Points on a hilly landscape, in no order, each with its height.
From any point a ball takes the steepest step (drop divided by distance) to one of its 3 nearest points. It stops when none of these is lower. Distance is the straight distance between rows; heights are no part of it.
j_300: | -28 | -11 |  11 |  -6 | -15 | -22 |  12 |  26 | -22 |   2 |  16 | -21 |  15 |   2 |  -8 | -24 |  32 |   6 | -18 |   7 |   6 |  10 |   5 |   2 |  20 | -26 |   0 |  -8 |  -1 | -13 |  48 |  21 |   6 |  h=47.9
j_153: | -15 |  14 |  -4 |  26 |   2 | -30 |  37 |  20 | -17 | -25 |  12 |  10 | -16 |   6 | -31 | -12 |  33 |  47 |  24 |  22 |  -8 | -13 |  16 |  -1 |  21 | -30 |  16 |  20 |   8 | -19 |  -9 |  35 |  -4 |  h=43.6
j_70: | -12 |   0 | -19 |  -7 | -13 |  -6 |  31 |  13 |  15 |  17 |  18 |   2 |   7 |  -5 |  -1 | -15 |  29 |  10 |  32 |   7 |  -1 |   3 |  21 |   8 |  35 | -23 | -15 |   5 |   8 |  -5 |  -2 |  20 |  23 |  h=35.8
j_812: |  23 |  14 | -17 | -14 |  18 |  21 |  31 | -20 |  -9 |  25 |  63 |  -1 |  -9 | -33 |  35 |  -5 |  19 |  27 |   1 | -10 |   3 |  34 |  37 | -27 |  38 | -10 |  17 |   4 |  -4 |   9 |  34 | -32 | -15 |  h=63.2
j_52: |  25 |  18 | -15 |  16 |  17 |  24 |   2 |  -9 |  -4 |   4 |  18 |  20 | -18 |   2 |  -4 |  20 | -25 |  22 |   1 |   7 |  14 |  -6 |  -9 | -25 |  -1 |  16 |   4 |  27 |   2 |  11 | -15 |  -5 | -16 |  h=38.3
j_721: | -13 |   4 |  13 |  16 |  -8 | -21 |   0 |   0 |  -3 |  -5 |  -4 |   5 |   4 |   9 | -19 |   0 |   1 |   7 |   9 |   9 | -13 | -21 |   1 |  10 |  -5 | -12 |   4 |   9 |  -2 |  -8 | -10 |   9 |   6 |  h=38.4
j_151: |  23 |  -1 | -15 | -51 |  -4 |  25 |  -5 |  -9 |  23 |  18 |  10 | -26 |  18 | -27 |  62 | -10 |  20 | -19 | -17 | -36 |  -8 |  14 |  30 |   0 |  46 |  -4 |   0 |   7 |   2 |   3 |   8 | -28 |  -3 |  h=60.4
j_272: |  23 |   1 | -16 | -17 |  16 |  29 |  14 | -10 | -13 |  17 |  33 | -13 |   6 | -22 |  30 |   0 |  13 |  16 |  -9 |  -8 |  16 |   9 |  21 | -23 |   9 |  -6 |   7 |  10 |  -5 |  -9 |  24 | -25 |  -6 |  h=48.4
j_916: | -15 | -11 |   3 |  -6 | -18 |   4 | -32 |  -6 |  28 |  -3 | -27 |  -5 |   4 |  -2 |  16 |   5 | -18 | -29 |  -4 |  -5 |  -2 |   1 |  -9 |  16 | -15 |  19 | -14 | -26 |   3 |   7 | -13 |   2 |   8 |  h=52.1
j_747: |  18 | -13 |  -9 | -34 |   4 |  33 | -45 | -34 |  17 |  13 | -17 | -22 |  18 |   0 |  40 |  20 | -21 | -33 | -34 | -44 |  23 |   5 |  -6 |  -5 | -28 |  23 |   2 |  -6 |   7 |   6 |  16 | -43 |  -1 |  h=51.7
j_231: |   0 |   4 | -15 |   2 |  -4 |  24 |  -6 | -14 |  27 |   4 | -17 |  20 |  -6 |   3 |   8 |   0 | -24 |   8 |  32 |  13 |  -4 |  17 |  -3 |  12 |  12 |  25 | -22 |  -1 |   4 |  14 | -31 |  12 |  -1 |  h=30.2
j_998: |  22 |   9 | -19 |  14 |   3 |  18 |  30 |   0 | -14 |  11 |  39 |   9 |  -4 | -11 |   3 |  -1 |  14 |  44 |   7 |   4 |   6 |   3 |  16 | -27 |  17 |   0 |   9 |  15 |   0 |   7 |  13 | -12 |  -9 |  h=57.7
j_97: |  25 |  26 |   3 |  18 |  36 |  21 | -18 |  -1 | -24 | -12 |  -1 |  -1 | -14 |  10 | -10 |  31 | -17 |   2 | -29 | -12 |   4 | -12 | -27 | -21 | -40 |   0 |   7 |  36 | -11 |  -1 |   1 | -25 | -19 |  h=49.1
j_763: |   4 |  -2 | -29 | -26 |  -8 |  21 |  17 |  -6 |  41 |  20 |   8 |   5 |   4 | -24 |  33 | -20 |   7 |  -1 |  23 | -16 |  -8 |  19 |  24 |   0 |  53 |   4 | -15 |  10 |  11 |  26 | -20 |   9 |  -5 |  h=30.0
j_532: |  28 |  18 |  10 |   9 |  31 |   4 |  -6 |   3 | -54 | -14 |  14 | -16 |  -7 |   8 |  -4 |  26 |  -8 |  16 | -49 | -26 |  13 |   0 | -24 | -21 | -36 | -11 |  15 |  17 | -16 |  -7 |  37 | -26 | -18 |  h=57.0
j_229: | -18 |  10 |   8 |  26 |  20 | -46 |  15 |   9 | -40 | -32 |   7 |  15 | -12 |   9 | -41 |   0 |  28 |  15 |  -3 |  13 |  -4 | -14 |   0 |   3 | -19 | -21 |  28 |   8 |  -8 | -14 |   1 |  13 |  -7 |  h=41.6
j_563: |  -1 | -16 |  56 |   2 |  -5 | -29 |  -1 |  24 | -34 | -23 | -10 | -12 |  -6 |  28 | -22 |  -8 |   9 | -32 | -34 |  -1 |  -2 | -14 | -12 |  12 | -12 |  -3 |   6 | -23 |  10 | -26 |  36 |  -2 |  -8 |  h=49.9
j_996: | -16 | -14 |  32 |   2 | -20 | -12 | -11 |   9 |  -2 |  13 | -14 | -17 |   6 |   4 |   9 |   3 |  -4 | -44 | -17 |  -5 |  -2 | -12 | -13 |  13 | -18 |   8 |  -7 | -25 |   8 |  -5 |   1 |  -4 |   0 |  h=22.0
j_233: | -27 |  -7 |  -2 | -10 | -22 |   0 | -10 |   4 |  36 |  -4 | -25 |  -5 |   6 |  -5 |   6 | -16 |  -8 | -23 |  15 |   0 |  -9 |   8 |   7 |  22 |   5 |   6 | -18 | -17 |  -4 |   4 | -27 |  16 |  17 |  h=47.1
j_163: | -14 |  -4 |  20 |  41 |  39 | -33 |   1 |   8 | -16 | -34 | -17 |  22 | -18 |  10 | -52 |  16 |   2 | -23 |   2 |  14 |   4 | -18 | -13 |  -2 | -51 |  -3 |  22 |   4 | -15 | -12 | -15 |  20 |  -5 |  h=55.0
j_513: |  -8 |  -8 |  -7 |   2 | -17 |  -8 |  20 |  11 |  -4 |  14 |  16 | -11 |   6 |   3 |  -2 |  -8 |  17 |  14 |  13 |   2 | -13 |  -9 |  12 |  12 |  16 | -16 |  -5 |   2 |  10 | -10 |  11 |  11 |  13 |  h=31.4
j_334: |  12 |   9 |  -7 |   2 |   3 |  -1 |   8 |   2 | -15 |  10 |  14 |  -3 |   5 |   8 |  -4 |   6 |   1 |  23 |  -7 |  -1 |   3 | -10 |  -2 | -12 |  -7 |  -6 |   1 |   6 |   7 | -12 |  16 |  -9 |   8 |  h=37.8
j_304: |  30 |  22 | -11 |  14 |  11 |  38 | -21 | -26 |  13 |   9 | -18 |  22 | -21 |   5 |  -1 |  12 | -59 |  13 |   5 |   9 |   4 |   7 | -19 |  -6 |  -9 |  41 | -10 |  12 |   6 |  21 | -23 | -14 |  -5 |  h=39.3
j_872: |   9 |   8 |   7 |   7 |   1 |  -9 |  11 |  10 | -40 |   0 |  26 | -17 |   1 |   5 | -11 |   3 |  13 |  37 | -21 |  -1 |  17 |   1 |   4 | -13 |  -1 | -21 |  11 |   6 |  -6 | -16 |  38 |   0 |  -3 |  h=29.9
j_423: | -14 |  -3 |   1 |   1 | -21 |  -7 | -12 |   0 |  21 |  -2 | -17 |  -3 |   4 |   5 |   4 |  -2 |   1 |  -5 |  17 |   2 |  -5 | -14 |  -2 |  18 |  -8 |  -3 |  -8 |  -7 |  -5 |  -5 | -22 |  10 |  12 |  h=42.2
j_162: | -19 |  -3 |  -3 |   1 | -19 |  -4 |  12 |   7 |  10 |   2 |  -3 |   1 |  -2 |   0 | -15 | -11 |   5 |   2 |  28 |  12 | -11 | -14 |  15 |  13 |  19 | -17 | -12 |   3 |  -2 |   1 | -21 |  16 |  11 |  h=37.0
j_148: |  23 |  11 |  -8 |   4 |  11 |  19 | -14 | -17 |  14 |   8 |  -5 |  13 |  -7 |   9 |   2 |  22 | -36 |  13 |   4 |  -1 |   6 |  -4 |  -8 |  -3 |  -7 |  26 | -11 |  12 |   1 |   9 | -21 |  -8 |  -3 |  h=30.8
j_199: |   9 | -12 | -12 | -37 |  -4 |  18 | -27 | -17 |  11 |  11 |  -6 | -24 |  21 |  -7 |  30 |  11 |   1 | -24 | -22 | -27 |  13 |  12 |   7 |  -4 |  -2 |   6 |   0 |  -6 |   9 |   7 |  10 | -24 |  -1 |  h=43.7
j_123: |  52 |  20 |  -3 |  12 |  28 |  42 | -24 | -13 | -24 |  14 |  20 |  -6 | -15 |  -7 |  26 |  28 | -27 |   4 | -37 | -13 |  28 |  13 |  -9 | -37 | -31 |  19 |   9 |  26 |  -9 |  -1 |  29 | -43 |  -6 |  h=67.1
j_366: |  13 |  18 |  -2 |  28 |  47 |   6 | -18 | -11 |  -8 | -31 |  -7 |  28 | -22 |  23 | -34 |  37 | -34 |  -9 |   8 |   5 |   3 | -13 | -10 |  -6 | -44 |   7 |   9 |  36 | -10 |   6 | -30 |  10 |  -7 |  h=51.3
j_168: | -31 | -21 |  30 |   8 | -24 | -24 |   8 |  15 |  26 | -12 | -32 |  -2 |   0 |  -2 | -15 | -15 |   8 | -20 |  28 |  11 | -17 | -13 |   1 |  25 |  -5 |  -7 |  -6 | -18 | -17 |  -2 | -36 |  35 |  12 |  h=51.4
j_235: |  11 |  13 | -14 |   8 |  -2 |  12 |  37 |  10 | -34 |   3 |  40 | -10 |  -4 | -12 |  -7 |  -3 |  26 |  46 |  -4 |   3 |  15 |  21 |  26 | -23 |  22 |  -8 |   9 |  15 |   0 | -19 |  39 |  -4 |  -1 |  h=47.2
j_222: |  22 |  -9 |   1 | -18 |   7 |  20 | -28 | -14 | -15 |  13 |   5 | -27 |  20 |  -4 |  20 |  20 |  -6 | -11 | -31 | -19 |  17 |   6 |  -9 | -10 | -27 |   6 |  -1 |  -5 |   3 | -10 |  36 | -40 |  -5 |  h=22.5
j_273: |  14 |   8 |   0 |   7 |  13 |   6 | -21 | -15 | -15 |  -1 |  -9 |   4 |  -4 |  18 |  -8 |  19 | -27 |  -2 | -13 |   1 |   1 | -16 | -26 |   1 | -24 |   3 |   2 |   6 |  -8 |   1 |  -9 | -10 |  -5 |  h=44.9
j_714: |  16 |  11 | -38 |   4 |   4 |  42 |  21 | -27 |  18 |  31 |  31 |  30 |  -5 | -26 |  18 |   8 | -24 |  38 |  16 |   1 |   3 |  23 |  11 | -25 |  13 |  20 |   0 |  10 |  -6 |  41 | -11 | -15 |  -6 |  h=45.0
j_243: |  -5 | -13 |  -6 | -25 |  -1 |   5 | -15 |  -2 |  -3 |  13 |   2 | -27 |  22 |  -8 |  23 |   0 |  12 | -19 | -11 | -22 |   7 |   5 |   9 |  -3 |  -5 |   2 |  -3 |  -3 |  10 |  -3 |  24 | -22 |   7 |  h=47.8
j_683: |  -5 | -23 |  25 | -14 | -10 | -17 | -10 |  22 | -20 |   2 |   4 | -31 |  13 |   0 |   9 |  -8 |  24 | -32 | -35 |   5 |  11 |   8 |  -7 |   2 |  -8 |  -1 |  -2 | -23 |  14 |  -5 |  43 | -18 |  -5 |  h=33.1
j_776: |  -8 | -13 | -15 | -42 |  -6 |   5 |   2 |   4 |   2 |   5 |   7 | -23 |  23 | -19 |  30 |  -7 |  35 | -20 |  -3 | -21 |   1 |  17 |  23 |   7 |  20 | -25 |  -1 |  -3 |   8 |   2 |  27 | -10 |  -3 |  h=53.7
j_164: |  16 |   2 |  16 |   1 |  10 | -13 | -16 |   5 | -23 |   5 |  -4 | -13 |  -4 |  12 | -14 |  13 |  -8 |  -6 | -36 |   0 |  -1 | -10 | -27 |  -7 | -35 |  -1 |   9 |  -5 |  -1 |  -4 |  21 | -19 | -11 |  h=49.5
j_962: | -26 | -10 | -25 | -30 | -19 | -15 |  18 |  20 |  30 |  -5 |  -4 | -10 |  19 | -32 |  18 | -27 |  28 | -20 |  24 |  -4 | -18 |   2 |  18 |   8 |  34 | -28 |  -2 |  -1 |  14 |  -7 |  -9 |  20 |  22 |  h=64.0
j_622: | -33 | -16 |  -5 | -42 | -18 | -32 |  22 |  47 | -10 | -10 |  -3 | -30 |  18 | -38 |  20 | -46 |  49 | -29 | -18 |   2 |  -8 |  19 |  12 |  11 |  40 | -40 |   9 | -15 |  10 |  -9 |  41 |  23 |   7 |  h=79.6
j_618: |   5 |  17 | -28 |  14 |   1 |  34 |   6 | -25 |  18 |  21 |  11 |  34 | -16 | -12 |   6 |   6 | -39 |  32 |  26 |  16 |  -4 |  26 |  -3 | -15 |  10 |  26 | -15 |   5 |  -7 |  49 | -27 |   1 | -10 |  h=42.5
j_61: | -21 | -19 |  26 |  -1 | -25 | -28 |   8 |  23 |  -6 |   4 |  -3 | -17 |  12 |   6 |  -3 | -13 |  18 | -24 |  -7 |   6 |  -8 |  -5 | -14 |  12 |   1 |  -8 |  -8 | -24 |   0 |  -9 |  12 |   5 |   4 |  h=31.9
j_312: |   7 |  -8 |   0 |  -9 |  -3 |   7 | -30 | -16 |   4 |  11 | -12 | -10 |  12 |  11 |  11 |  12 | -24 | -12 | -18 | -10 |   7 |  -6 | -17 |   6 | -26 |  20 |  -3 |  -6 |   6 |  -3 |  -4 | -19 |  -2 |  h=46.9
j_764: | -12 |   6 |   1 |   8 |  -5 | -27 |  16 |  13 | -24 |  -6 |  10 |  -1 |  -2 |   5 | -20 |  -1 |  22 |  28 |   0 |  11 |  -5 |  -7 |   0 |   7 |   5 | -28 |   8 |   7 |  -4 | -11 |  11 |  11 |   2 |  h=35.5
j_361: | -22 | -17 |  -2 | -26 |  -9 |   0 | -15 |  15 |  16 |   6 | -13 | -22 |  21 | -11 |  25 | -10 |  15 | -43 | -18 | -14 |  -5 |   4 |   9 |   8 |   5 |  -6 |  -2 | -23 |  14 |   7 |   9 |  -7 |   3 |  h=53.4
j_677: | -21 | -21 |  29 |   5 | -16 | -27 |  -4 |  15 |  14 |  -6 | -16 |  -9 |   4 |   3 |  -4 | -10 |  -2 | -33 |  11 |   1 | -16 | -11 |  -6 |  22 |  -6 |  -3 | -12 | -21 |  -5 |   1 | -13 |  13 |  11 |  h=40.5
j_316: |   0 |  -1 |  -5 |  -3 |  -8 |   6 | -10 |  -8 |   1 |   7 |   7 | -10 |  13 |   8 |   9 |   7 |   3 |   2 |  -1 |  -3 |   3 |  -4 |   1 |   2 | -13 |  -1 |  -4 |  -7 |   6 |  -4 |   9 | -13 |   5 |  h=42.1
j_389: |  -7 |   0 | -14 |  10 | -14 | -17 |  43 |  20 | -14 | -15 |  27 |  -1 |   0 |  -2 | -16 | -13 |  39 |  48 |  10 |  14 |  -1 |   3 |  21 |  -5 |  35 | -28 |   5 |  12 |  10 | -10 |  13 |  18 |  11 |  h=41.4
j_146: |  -1 |   1 | -19 |   7 |  -5 |  20 |  25 | -13 |  30 |  24 |  19 |  30 |  -6 | -12 |  10 |  -6 |  -5 |  18 |  31 |  15 |  -3 |  12 |  10 |  -7 |  31 |  17 | -17 |   7 |  10 |  29 | -22 |   8 |  -4 |  h=18.7
j_404: |  11 |  13 | -18 |   3 |  -8 |  19 |   4 | -17 |  24 |  14 |  10 |  22 |  -3 |   5 |   2 |   6 | -19 |  11 |  20 |  10 |   1 |   7 |   4 | -16 |  13 |  16 | -10 |   8 |   7 |   7 | -20 |  -3 |   2 |  h=23.6
j_93: | -14 |   8 |   7 |  19 |   4 | -40 |  20 |  19 | -35 | -17 |  13 |  -1 | -11 |   9 | -36 | -17 |  34 |  47 | -13 |   6 |   1 | -14 |  -3 |  -3 |  -2 | -25 |  23 |   7 |  -2 | -14 |  24 |  20 |  -5 |  h=37.9
j_159: |  -1 |  23 | -18 |  16 | -12 |   1 |  37 | -11 |  13 |   5 |  22 |  33 | -16 |  -3 |  -8 |  -3 |   1 |  39 |  36 |  28 |  -7 |   4 |  14 |  -8 |  26 |   4 |  -7 |  21 |   3 |  19 | -22 |  14 |  -7 |  h=25.2
j_492: |  25 |   1 |   2 |  -2 |  11 |   8 | -12 |  -1 | -30 |   8 |  10 | -17 |   9 |   3 |  16 |  18 |  -1 |   8 | -37 | -12 |  21 |  -1 | -10 |  -6 | -25 |   4 |   8 |   5 | -15 | -15 |  32 | -23 |  -7 |  h=48.8
j_753: |  11 |  10 |  -7 |   4 |   6 |  32 | -33 | -28 |  19 |  -5 | -37 |  17 | -10 |  10 |   1 |   1 | -50 |   0 |  18 |   6 |  -9 |   9 | -13 |  17 | -13 |  36 | -13 |  -5 |  -2 |   8 | -32 |  -4 |   8 |  h=47.6
j_887: |  -6 |  19 | -49 |  11 |   4 |  38 |  17 | -38 |  28 |  25 |  13 |  42 |  -5 | -27 |   9 |  -1 | -22 |  47 |  44 |  13 | -10 |  36 |   1 |  -6 |  22 |  12 | -11 |   6 | -12 |  62 | -26 |  12 |  -4 |  h=44.8
j_984: |  -7 | -25 |  58 |  16 |  15 | -17 |  -8 |  11 |   5 | -32 | -35 |  22 |  -3 |  15 | -34 |  -8 |   3 | -50 |   2 |   8 |   5 | -27 | -17 |  16 | -30 |  16 |   9 | -27 | -20 | -15 | -28 |  26 | -11 |  h=49.4
j_238: |  34 |  11 | -13 |  10 |  19 |  42 |   0 | -16 |   1 |  26 |  31 |  12 |  -6 | -19 |  26 |  13 | -15 |  25 |  -8 | -12 |  24 |  12 |   9 | -33 |  -1 |  27 |  -5 |  17 |  -6 |  14 |   8 | -28 |  -7 |  h=50.7
j_769: | -32 | -20 |  20 |  -3 | -28 | -32 |  11 |  43 |   4 |  -3 |  -5 | -13 |   9 |  -7 |  -8 | -19 |  22 | -31 |   2 |  14 | -15 |  -6 |   7 |  12 |  14 | -25 |  -7 | -21 |   5 | -10 |  10 |  16 |  16 |  h=45.3
j_515: |  -4 | -12 |  36 |  10 |  -5 | -23 | -14 |   1 |   5 |  -6 | -22 |  10 |   2 |   8 | -22 |   4 | -14 | -31 |   7 |   4 | -11 | -17 | -20 |  12 | -23 |  12 |  -1 | -20 | -17 |  -2 | -24 |  12 |  -3 |  h=45.7
j_672: |  15 |  18 | -25 |  11 |   4 |  31 | -12 | -25 |  18 |   9 | -18 |  25 | -20 |  -1 |   7 |   4 | -51 |  19 |  25 |  17 |   1 |  31 |  -8 |   1 |  13 |  45 | -25 | -10 |   8 |  31 | -35 |  -2 |  -5 |  h=37.7
j_644: |  28 |  28 |   0 |  16 |  34 |  43 | -29 | -23 |  13 | -10 | -33 |  26 | -22 |  25 | -11 |  20 | -59 |  -8 |  -6 |  -2 |   2 |   2 | -30 |  -4 | -27 |  31 |  -2 |  19 | -10 |  16 | -29 |  -9 |  -8 |  h=48.0
j_362: |  -3 | -12 |  24 |  -2 | -12 |   0 | -34 | -14 |  17 |   4 | -34 |  -4 |   4 |  11 |   8 |   7 | -30 | -28 |  -8 |  -1 |  -7 |  -5 | -24 |  14 | -26 |  21 | -15 | -24 |  -3 |   0 | -11 |  -4 |   6 |  h=51.6
j_716: |  -5 |   7 |  20 |  15 |  28 | -34 |   0 |  14 | -36 | -27 |  -2 |   2 |  -8 |  16 | -28 |  13 |   2 | -10 | -22 |   2 |  -1 | -17 | -16 |  -3 | -24 | -11 |  27 |   5 |  -1 | -13 |  10 |   2 | -17 |  h=44.2
j_723: |  35 |   5 |  -5 |  -5 |   9 |  29 | -45 | -24 |   6 |   9 | -25 |  -5 |   4 |   6 |  15 |  26 | -44 |  -8 | -24 | -16 |  22 |  -3 | -25 |  -6 | -32 |  25 |  -4 |   5 |   4 |   1 |  -4 | -27 |  -2 |  h=51.5
j_844: |   7 |  16 |  -6 |  20 |  21 | -16 |  13 |   1 | -13 | -24 |  12 |  22 | -20 |  10 | -33 |   9 |   3 |  20 |  24 |  15 |  -2 | -24 |  -3 | -12 |  -5 | -10 |  19 |  27 |  -9 |  -7 | -24 |  14 |  -2 |  h=45.6
j_790: |   4 |  -2 |  16 |   5 |   4 |  12 | -37 | -18 |  16 |  -6 | -41 |  12 |  -2 |   9 |   0 |  11 | -48 | -18 |  -3 | -11 | -11 |  -4 | -34 |  16 | -39 |  31 | -12 |  -6 | -14 |   6 | -24 |  -1 |  -4 |  h=53.3
j_182: |   6 |  15 |   9 |  12 |   8 |  -6 |  -1 |  -2 | -26 | -11 |   2 |   3 |  -6 |  14 | -17 |  17 |  -2 |  15 |  -6 |   4 |   2 | -22 | -17 |   2 | -22 |  -9 |  13 |  16 |   1 |  -9 |  -4 |  -2 |  -4 |  h=41.9
j_436: | -30 |  -5 |  -3 |   1 | -23 | -26 |  27 |  23 |  19 |  -3 |  -4 |  -2 |   1 | -10 | -10 | -25 |  32 |   3 |  37 |  19 | -19 |  -7 |  21 |  16 |  35 | -27 |  -4 |  -2 |  -8 |  -9 | -15 |  38 |  33 |  h=45.5
j_610: |   1 | -10 | -11 | -12 |  -7 |   3 |  19 |   7 |  -5 |   7 |  19 | -12 |  15 | -11 |  10 | -13 |  38 |  11 |   3 |  -8 |  10 |   9 |  32 |  -3 |  34 | -18 |   3 |   4 |  11 | -15 |  22 |   0 |   7 |  h=22.7
j_986: | -10 |  -1 |  19 |  13 |  12 | -42 |  16 |  16 | -43 | -16 |   8 |  -3 |  -5 |  12 | -31 |  -5 |  24 |  22 | -32 |   4 |  -2 |  -6 | -12 |   0 | -14 | -21 |  17 |   0 |  -2 | -17 |  31 |  12 | -16 |  h=40.3
j_797: |  27 |   6 | -17 |  -7 |  15 |  36 | -18 | -20 |  -5 |  23 |   9 |  -7 |  -1 |  -9 |  17 |  15 | -14 |   5 | -13 | -13 |  21 |   1 |  -2 |  -9 | -20 |  18 |  -8 |  13 |   3 |   1 |  11 | -34 |   1 |  h=51.2
j_339: |   7 |   5 |   2 |   9 |  -3 |   3 |  -9 |  -8 |  15 |  -3 | -14 |  13 |  -5 |  16 | -15 |   2 | -20 |  11 |  18 |   7 |  -3 | -16 |  -6 |   0 |  -5 |   6 |  -6 |  -3 |  -1 |  -3 | -27 |  10 |   8 |  h=46.2
j_970: | -16 |  16 |  -2 |  31 |  34 | -34 |   6 |  15 | -27 | -34 |   8 |  13 | -14 |   8 | -44 |  19 |  21 |   6 |   2 |  14 |   0 | -14 |  -9 |  -5 | -34 | -11 |  21 |  18 | -14 | -13 |  -3 |  21 |  -9 |  h=47.0
j_379: |   1 |  -1 | -30 | -17 |   1 |  27 |   0 | -29 |  41 |  16 |  -4 |  15 |   2 |  -4 |  25 | -12 | -23 |   0 |  20 |  -2 |  -5 |  27 |  17 |  -2 |  37 |  27 |  -9 |  -2 |  14 |  33 | -24 |   1 |  -3 |  h=24.9
j_285: |  -9 |   3 | -29 | -32 |  -7 |  24 | -20 |  -9 |  54 | -14 | -35 |   0 |   5 | -10 |  30 | -19 | -16 | -18 |  20 | -17 | -17 |  27 |  17 |  20 |  39 |  13 | -23 | -19 |  22 |  20 | -37 |   2 |  12 |  h=40.0
j_26: |  -6 | -22 |  34 |  -6 | -12 | -16 | -25 |   9 |  -1 |   1 | -15 | -23 |   5 |  11 |  13 |   8 |  -4 | -51 | -28 |  -6 |   7 |  -8 | -14 |   7 | -20 |  14 | -14 | -30 |   7 |  -8 |  22 | -18 |  -7 |  h=13.4
j_381: |  -7 |   0 | -10 | -13 | -14 |  -7 |  35 |  18 | -20 |  -4 |  25 | -18 |   3 |   2 |  -7 | -23 |  42 |  34 |  -7 |   9 |  10 |  19 |  26 |  -5 |  24 | -34 |   8 |   9 |   2 | -22 |  43 |  13 |   6 |  h=34.9
j_323: | -19 | -17 |  -8 | -34 | -21 | -11 |   4 |  25 |  17 |  -8 |  -9 | -24 |  15 | -19 |  28 | -22 |  34 | -29 |  -4 | -20 |  -9 |   3 |  13 |   3 |  34 | -24 |   8 | -11 |  15 |   9 |  11 |   7 |  15 |  h=59.1
j_937: |  -4 |  -6 | -23 | -33 |   1 |  14 | -16 |  -8 |  38 |   6 |  -6 |  -8 |  14 | -12 |  22 |  -5 |   7 | -14 |  -2 | -20 |   1 |  10 |  20 |   1 |  21 |  -3 |  -3 |   1 |  12 |   7 |   0 |  -7 |  11 |  h=36.6
j_535: | -26 | -18 |  27 |  14 | -17 | -46 |  21 |  21 |  -8 |  -7 |  -6 |  -9 |   2 |   4 | -18 | -19 |  28 | -13 |  21 |  17 | -24 | -12 |   0 |  23 |  19 | -26 |   2 | -18 | -14 |  -8 | -13 |  25 |   5 |  h=53.6
j_398: | -19 | -22 |  32 |  -4 | -21 | -31 |  18 |  36 | -33 |  -4 |   9 | -27 |   7 |  12 | -13 | -23 |  21 | -16 | -32 |  13 |   9 |   5 |  -9 |   0 |  13 | -14 |   5 | -14 |   4 | -22 |  51 |  10 |  -5 |  h=49.3
j_359: |  12 |  -1 | -19 | -28 |   1 |  17 |  10 | -16 |   9 |  17 |  17 |   1 |   5 | -14 |  20 |  -8 |  10 |   7 |   9 | -15 |   8 |  16 |  28 | -10 |  27 |   1 |  -5 |  14 |   8 |  -1 |   5 | -13 |   5 |  h=32.1
j_86: | -21 |  -4 |  12 |  18 | -10 | -40 |  33 |   7 |  -5 | -17 |   1 |   8 |  -9 |   1 | -26 |  -9 |  30 |  19 |  32 |  19 | -17 | -25 |  10 |  14 |  11 | -24 |  15 |   1 |  -8 |  -9 | -19 |  30 |   9 |  h=47.4
j_571: |   1 |   5 |  33 |  12 |   3 | -10 | -20 |  -6 |  -5 |  -1 | -23 |  12 |  -1 |  10 | -11 |   9 | -22 | -21 |  -9 |  -1 |  -6 | -20 | -25 |   2 | -30 |  14 |   8 | -13 | -11 |  -3 | -15 |  -1 |  -9 |  h=47.5
j_544: | -13 | -23 |  54 |  15 |  -8 | -33 |  -1 |  18 |  -8 | -19 | -15 |  -1 |   1 |  19 | -16 |  -6 |  10 | -45 |  -9 |   3 | -10 | -20 | -13 |  21 |  -9 |  -2 |   0 | -30 | -10 | -24 |  -8 |  12 |  -7 |  h=46.0
j_465: |  -7 |  15 | -10 |  24 |  -2 | -10 |  41 |   6 |  -6 | -16 |  25 |  38 | -22 |  12 | -29 |  -1 |  17 |  36 |  44 |  24 | -11 | -16 |  19 |  -5 |  14 | -15 |  15 |  22 |  -3 |   0 | -29 |  24 |  -6 |  h=36.5
j_974: |  -1 | -11 | -10 |  -2 |  -5 |  21 | -42 | -20 |  29 |   0 | -47 |   3 |   5 |   3 |  14 |   3 | -37 | -19 |   8 | -13 |  -4 |  16 |  -9 |  19 | -19 |  28 | -16 | -22 |   1 |   5 | -26 |  -5 |   9 |  h=52.8

Where does a ball stop that starts at each point below?
j_168 -> j_26
j_535 -> j_26
j_366 -> j_872
j_790 -> j_146
j_974 -> j_146
j_618 -> j_146
